A landscape with many peaks, sampled at points; each row gives a point and its height.
From any point a climber steps to the highest of the 2 points nearest to it. It stops when none of these is higher. Distance is the straight distance between rows; heights are no part of it.
(476): [149 123 163 148 124 113 137 127 118 114 181 115 149 119 145 171 154 175
  94 114  80 132 108 121]  (h 53.6)
(589): [108 148 109 150  88 134 112  76 164 125  81 163  90 126 118  75 134 110
 133 123 160 125 120 138]  (h 67.6)
(764): [159  96 148 119 128 120 159 150 142 116 130 141 176  72 121 171 126 169
 157 100 124  86  95 125]  (h 20.2)
(802): [147 138 155  99 117  64 165 124 105 161 121  94 125 134 166  70 151 111
  72 146 155 157 125 109]  (h 38.5)
(355): [ 80 147  78 115 135 173  82 163 117 104 111 132  68 148  87 143 126  46
 156 145 146 111 157 130]  (h 18.4)
(269): [145 112 122  92 140  81 135 116 140 121 128 152 135 118 170 133  65 104
 103 135 129 132  98  94]  (h 35.1)
(442): [145 137  83 143 127 144 120 138 154  93 116 142 113 117  81 112 136  97
 209 135 162 122 154 124]  (h 19.0)
(73): [ 99 106 144 178  72 132 129  91 157  84  88 148 118 116 137  66 161 184
 119 142 155 123  93 152]  (h 50.1)
(691): [142 118  89  94 120 113 119 176  78 151 119 148 136 133  88 211  67 123
 194 117  90 131 134 103]  (h 23.8)
(529): [146 139 128 109 157  93 172 101 176 127 131  81 143 154 191 102 120 158
 116 153 165 135 129 127]  (h 10.1)
(864): [137 151 139 138 116 101 151  97 131 157 119  58 130 149 148  57 133 162
 136 137 149 139 151 145]  (h 32.0)
(1098): [ 80 165 129 166 104 138 112  71 106  91 132 128  52 158  94  94 186 105
  99 109 157 164 135 163]  (h 21.9)
(83): [162 136 125 100 107  91 121 231  77 175 161 112 156 127 131 181 133 133
 128 147  87 140 144  90]  (h 4.1)
(770): [145 128 151 161 121 121 133 109 135 115 125 105 157 100 123  92 154 151
 134 130 110 135 136 125]  (h 51.5)
(283): [101  92 157 141 114 148 115 142 183 124 107 136 141 114 175 113 130 182
  89 142 121 103  73 140]  (h 28.7)
(1031): [132 129 148 120 166 167  94 139 122 165 151 119 147 129 110 179 120 156
 118 114  67 128 128 133]  (h 29.1)
(917): [117 136 150 151 103 133 123 107  97 120 154 141 105 124 102 113 173 112
  87 100 116 163 116 140]  (h 30.2)
(244): [133 136 145 117  78  83 163 159 133 152 138  82 149 123 148 121 153 172
 111 133 121 129 115 128]  (h 25.1)
(927): [172 110 104  88 167 112 130 115 104 141 130 131 157 136 122 184  36 138
 170 119  94 118 136 106]  (h 22.0)
(221): [ 93 139  70 119 134 137  95 127 175 116 100 163  82 163 148 111  77 103
 144 146 147 132 110 114]  (h 22.8)
(317): [167 122 149 108 107  92 164 166 136 140 141  88 169 101 146 168 139 189
 149 113 126  94 117 119]  (h 22.2)
(332): [120 128 189 161  89 155 113 157  70 160 143 104 160  86  68 128 200 161
 133 110  97 136 136 156]  (h 43.7)
(151): [121 117 143 119 158 158  82 187 102 131 146 137 127 123 101 149 149  68
 127 140  81 137 154 110]  (h 14.6)
(1085): [120 126 104  68 146  84 130 153 143 157  92 140 117 150 173 140  46 100
 103 163 128 143 114  90]  (h 30.8)
(1080): [115 141 142 132 127 132  90 186 103 111 152 122 103 116 122 106 172  82
  98 161  96 155 154 114]  (h 13.2)
(118): [104  66 154 166 166 163 148  99 182  77 130 204 132 143 182 134 136 151
  80 149 179  85  60 147]  (h 43.6)
(369): [131 163 133 106 118 116 131 125 112 176 124 112 115 149 139 112 126 105
  97 127 117 161 155 123]  (h 55.0)
(944): [123  60 141 136 155 118 153 133 170  57 122 194 160  99 184 131 120 150
  95 140 179  64  49 135]  (h 39.7)
(189): [111 113 118 120  82  76 140 124 153 102 120 140 126  97 177 112 116 153
  89 122 137 102  72 132]  (h 31.5)
(352): [149 148 158 140  77  98 163 123  64 167 139  86 157 106  73  97 184 140
 152 110 118 144 164 144]  (h 49.8)
(145): [142 103 149 116 154 169 110 196 159 143 128 149 177 121 116 173 138 148
 153 161 112 121 113 119]  (h 23.0)
(910): [ 76 156  85 117  86 166 106 151 114 158 123 108  75 154  94 130 153  68
 119 106 133 134 163 154]  (h 42.1)
(1018): [113 142 121 139 125 172 105  97 105 128 156 153 110 105  76 155 137  90
 132  77 116 134 127 162]  (h 35.0)
(973): [148 108 149 140 191 135 146 106 137  81 149 164 132 124 137 137 165  98
 123 148 145 134 109 112]  (h 14.7)
(362): [107 168 118 123 102 167 116 124 100 164 121 112 112 128  64 129 157  85
 123  79 136 133 150 165]  (h 38.4)
(475): [122 114  86 114 138 138 113 197 108 104 138 157 110 150  94 197  77 112
 192 140 106 138 142 103]  (h 21.8)
(254): [147 151 125  97 141 148 121 135  76 198 107 105 151 130  81 111 137  40
 138 112 119 125 194 128]  (h 39.9)
(466): [140 123  82  95 142 104 148 124 141 117 134 146 138 146 135 189  34 154
 186 103 131 117 119 104]  (h 23.7)
(555): [127 150 125 105  99 113 136 218 123 194 119  97 121 164 174 113 131 125
 114 184 129 150 177  90]  (h 6.4)
(143): [163 157 113  75 142 122 134 151  77 192 120 120 147 153 107 160  94  57
 147 115 124 148 173 109]  (h 36.9)
(388): [111 190  82 137 111 141 134 126 104 113 152  94  57 167 118 114 157  96
 138 129 140 154 177 141]  (h 17.2)
(404): [130 115 117 104 159  98 160  70 155 108 138 164 127 124 173 140  90 108
 106 118 161 113  74 123]  (h 39.8)
(565): [ 99 137  63 113 122 145 115 201 119  97 124 144  81 155  94 174 104  74
 185 142 143 139 160 119]  (h 19.9)
(680): [155 132 128 103 133 101 151 174 173 138 131  75 149 154 184 126 134 175
 119 181 165 130 123 106]  (h 8.7)
(366): [133 144  89 125 143 131 114 132 162 118 108 150 116 137 125 110 103  99
 172 154 135 133 151 106]  (h 20.9)
(1139): [108  94 105  75 154  93 134 158 170 133  83 174 118 150 180 164  37 127
 115 153 140 108  67 109]  (h 27.3)
(309): [112 161 105 136  93 171 116 133 149 189 107  89 110 152 104  96 128 143
 153 114 131 134 168 152]  (h 23.3)
(590): [147 115 145 151 173 105 173  76 156  67 142 152 124 131 181 101 158 120
  99 158 172 139 109 124]  (h 13.0)
(733): [159 149 147 142 132 103 150  50 120 157 111  63 161 113 119  72 123 161
 157 106 127 124 166 134]  (h 35.6)
(777): [148 129  94  76 172 133 131 157  97 161 113 143 129 179 115 177  75  78
 158 135 140 154 159 100]  (h 34.4)
(841): [140  92 138  75 151  93 125 179 106 151 110 154 163 129 139 204  51 137
 125 146  86 116  92  98]  (h 19.5)
(40): [130 124 169 120 159 162 108 112 137 178 126 118 151 132 121 132 132 131
  91 118 103 149 119 157]  (h 31.4)
(400): [ 76 163 126 169  70 125 130  78 129 112 122 120  69 155 123  90 170 171
 105 113 153 172 132 155]  (h 25.3)
(468): [124  97 136 106 157 136  97 203 117 151 129 167 157 115 117 187  81 131
 139 148  95 119 104  99]  (h 21.2)
(449): [142 109 152 153 168 170 132 124 136  80 161 159 149 126  98 150 174 126
 147 131 132 135 126 133]  (h 15.9)
(1003): [126 158  77 127 111 163 103 146  86 144 132  66 110 123  74 121 130  96
 204  98 109  95 214 134]  (h 20.0)
(608): [151 176  74 138 136 130 132  95 134 121 146  97  94 158 117 108 123 114
 172 131 154 135 188 119]  (h 16.0)
(1067): [133 109 133 131 155  92 165  73 180  72 137 112 124 141 194  97 129 158
 100 150 186 111 103 139]  (h 11.6)
(606): [116 114 119 141 142 126 132 155 156  97 164 149 120 139 172 190  95 179
 124 136  99 118  98 114]  (h 53.8)
(127): [177 136 149 117 132 113 147 108  94 160 183 103 146 139 134 166 134 157
 115 107  89 146 135 125]  (h 47.3)
(895): [141 121 154 124  98  89 134 188 129 135 146 115 143 116 153 128 174 139
 102 167 120 145 131 102]  (h 28.5)
(370): [ 79 139 109 118 155 200  74 148 115 102 144 138  82 138  93 158 148  47
 111 130 121 129 143 145]  (h 17.1)
(766): [ 85 172 119 161  97 140 115  87  81 109 142  77  59 165  90  79 174  95
 124 115 135 166 179 162]  (h 19.4)
(562): [ 94 171  89 141  60 145 126 143 144 172 112  88  72 170 126  73 149 137
 122 134 154 145 173 143]  (h 25.5)
(674): [104 113 198 166 103 138 108 134  89 150 105 111 162  72  92  79 185 157
  99 126  86 141 132 143]  (h 50.7)
(740): [ 70 167 100 109  99 173 107 147 121 170  88 107  68 181 101  85 169  55
 113 126 181 145 166 166]  (h 46.8)
(320): [150 122 165 174 127 101 155  52  96  82 130  96 150 100 107  85 163 167
 139 114 143 142 133 140]  (h 44.4)
(424): [115 125 154 122 175 174  97 113 145 132 122 156 117 143 132 120 129  97
  88 134 125 146 113 140]  (h 34.1)
(249): [164 157 104 163 144 134 127  65 120  96 142  93 124 110  89  90 139 119
 187 114 142 133 183 127]  (h 17.4)
(796): [117 123 160 125 150 127 125  85 152 126 121 140 115 131 162  84 134 130
  69 143 131 144  96 138]  (h 38.6)
(605): [153 163 117 106 107 118 138 134  89 185 152 101 131 141 122 151 105 131
 122  87  96 148 157 127]  (h 48.4)
(326): [ 96  90 167 174 102 130 130  79 171  71  88 143 128 131 172  69 154 194
  71 149 162 119  64 162]  (h 41.4)
(165): [129 110 136 139 132 149 129 105 123 119 149 194 135 106  79 173 140 104
 121  79 114 131  97 137]  (h 32.1)
(1159): [155 147 102 126 137 151 102 111  98 128 149  79 120 109  85  98 144  99
 190 123 107 113 191 123]  (h 18.9)
(584): [142 152 116 113  81  85 135 221  76 190 148 114 132 148 142 131 143 107
 116 159 113 138 177  81]  (h 5.2)
(364): [126 150 132 103 115  96 143 102 141 154 105 135  99 145 170  82 127 100
  72 144 145 152 127 131]  (h 46.2)
(784): [104 172 103 128  96 138 115  98 138 157  80 139  68 160 112  72 159  81
 114 124 181 143 146 156]  (h 54.2)
(936): [101 118 127 146 116 147  91 161 145 136 136 141 100 120 150  93 141 107
  95 157  80 137 130 113]  (h 11.4)
(506): [148 116 113 126 129 140 144 113 140 135 138 197 145 116 101 189 116 120
 167  81 148 121  88 135]  (h 29.7)
(626): [ 81 129 112 108 175 162  85 185 106 115 154 149  86 150 117 177 139  82
 110 151  98 155 140 124]  (h 15.8)
(960): [137  92 141 133 167 114 164  56 168  84 115 152 164 106 169 114  95 141
 109 108 170  78  79 138]  (h 44.6)
(1163): [105 163  85 129 111 193  86 145 130 153  98 110 105 127  83 120 111 106
 183 114 113 110 179 145]  (h 21.6)
(602): [127 100 168 137 122 163 101 181 169 144 100 141 164  90 127 124 143 169
 119 142 102 102  98 122]  (h 25.2)
(310): [151 150 121  99 140  96 138 185 137 158 138  88 135 167 180 138 133 148
 117 172 129 158 158  93]  (h 7.6)
(1152): [149 136 138 104 136 167  96 136  96 181 131 124 165 104  89 181  94 137
 156  92  66 109 151 144]  (h 27.4)
(631): [144 118 184 167  96 127 146 116  82 120 140 105 157  88  65 117 184 173
 155 108 112 152 137 148]  (h 43.3)
(1041): [124 123  83  76 159 109 139 155 133 160  81 161 115 179 134 161  43  94
 152 153 149 153 124 103]  (h 31.8)
(633): [118 118 105 155 121 145 107  87 180 104 101 185 113 107 125 103 117 115
 140 110 154  99  99 140]  (h 56.8)
(1023): [154 114 173 127 105  68 141 155  96 140 130 111 145 111 138  79 181  91
  88 156 128 149 133 107]  (h 33.0)
(50): [155 149  86  96 140 141 137  82 134 144 123 163 134 122  94 159  95 100
 172  80 157 127 129 134]  (h 27.5)
(121): [141 130  87 115 139 122 133  84 154 132 113 153 134 117 129 144  62 129
 162 104 134 109 111 132]  (h 25.6)
(1068): [122  83 130 110 132  95 147 137 162  84 115 147 156  89 182 138 103 154
  91 126 141  66  70 121]  (h 36.1)
(256): [153 127  98  88 129 165  99 173  71 174 121 127 147 129  64 198  92 111
 192  96  80 115 164 119]  (h 25.7)
(9): [110  95 124 162 163 152 136 128 187  92 147 174 121 141 177 153 110 150
 113 143 144 102  81 120]  (h 48.1)
(956): [131 103 135 169 105 114 142 109 162  79 115 124 132  94 137  87 144 184
 142 131 134 106 112 127]  (h 60.4)
(643): [126 102 147 146 134 110 125 142 153  90 188 124 129 134 191 182 129 188
  70 134  95 119  86 131]  (h 47.4)
(905): [159  71 168 149 182 123 167 105 142  53 161 114 189  96 173 157 115 193
 121 117 132  56 109 119]  (h 17.6)
(1004): [ 85  97 136 140  86 127 124  99 180  88 103 147 115 109 188  96 123 176
  77 124 146  84  58 152]  (h 33.8)
(379): [129 149 141 133 104 132 131 154  70 182 122  98 150 104  76  90 169  86
 144 119 121 138 183 134]  (h 43.8)
(741): [133 156 157 174 121 105 149  28  92 124 105  76 145 122 103  62 140 158
 146 120 161 166 146 152]  (h 39.6)
(226): [ 89 126 189 177 100 119 115 105  61  93 149 124 115  97 103 102 190 126
  80 118 112 180 128 141]  (h 34.8)
(233): [162 111 117 163 159 167 134 125 148  75 145 136 130 111  75 131 159 112
 205 125 144 112 139 131]  (h 17.3)
(1039): [107 171 112 160  85 119 143  89 134 142 120  81  83 173 143  70 158 163
 128 130 153 161 147 139]  (h 28.6)
(498): [122 107 147 154 135 131 129  59 162 104 111 174 143  99 139 108 110 131
 109  97 134  86  80 145]  (h 49.9)
(152): [144  97 158 165 173 133 152  75 158  74 166 137 153 117 162 144 125 174
 107 130 115  98 104 136]  (h 16.3)
(817): [116 103 205 171 105 100 130  94  74 109 134 123 170  90 110  92 179 162
  69 112  87 152 107 140]  (h 41.8)
(710): [167 105 124 101 161  90 112 143  92 144 150 129 166 128 151 189  59 148
 137 139  59 113 121  90]  (h 20.1)
(487): [175  88 159 115 171 105 163 139 151  73 138 129 199  76 148 168 121 171
 153 127 141  61  97 112]  (h 18.8)
(1175): [107 124  86 101 135 127 122 130 186 131  92 161 118 151 174 134  67 148
 140 152 152 110  92 131]  (h 24.8)

Where does a climber stop that starts at each point below?
(310) | (589)
(475) | (369)
(366) | (589)
(121) | (589)
(487) | (369)
(917) | (589)

Call two points neighbours if one is among the 2 nearest of the other. Go from one point of each pair to the other, from neighbour to neighbour, staying as high as possible. Name the lowest point that can't be avoided.
(476), (956) | (189)
(674), (1039) | (841)
(674), (352) | (631)
(476), (606) | (643)
(674), (589) | (1085)
(369), (476) | (127)
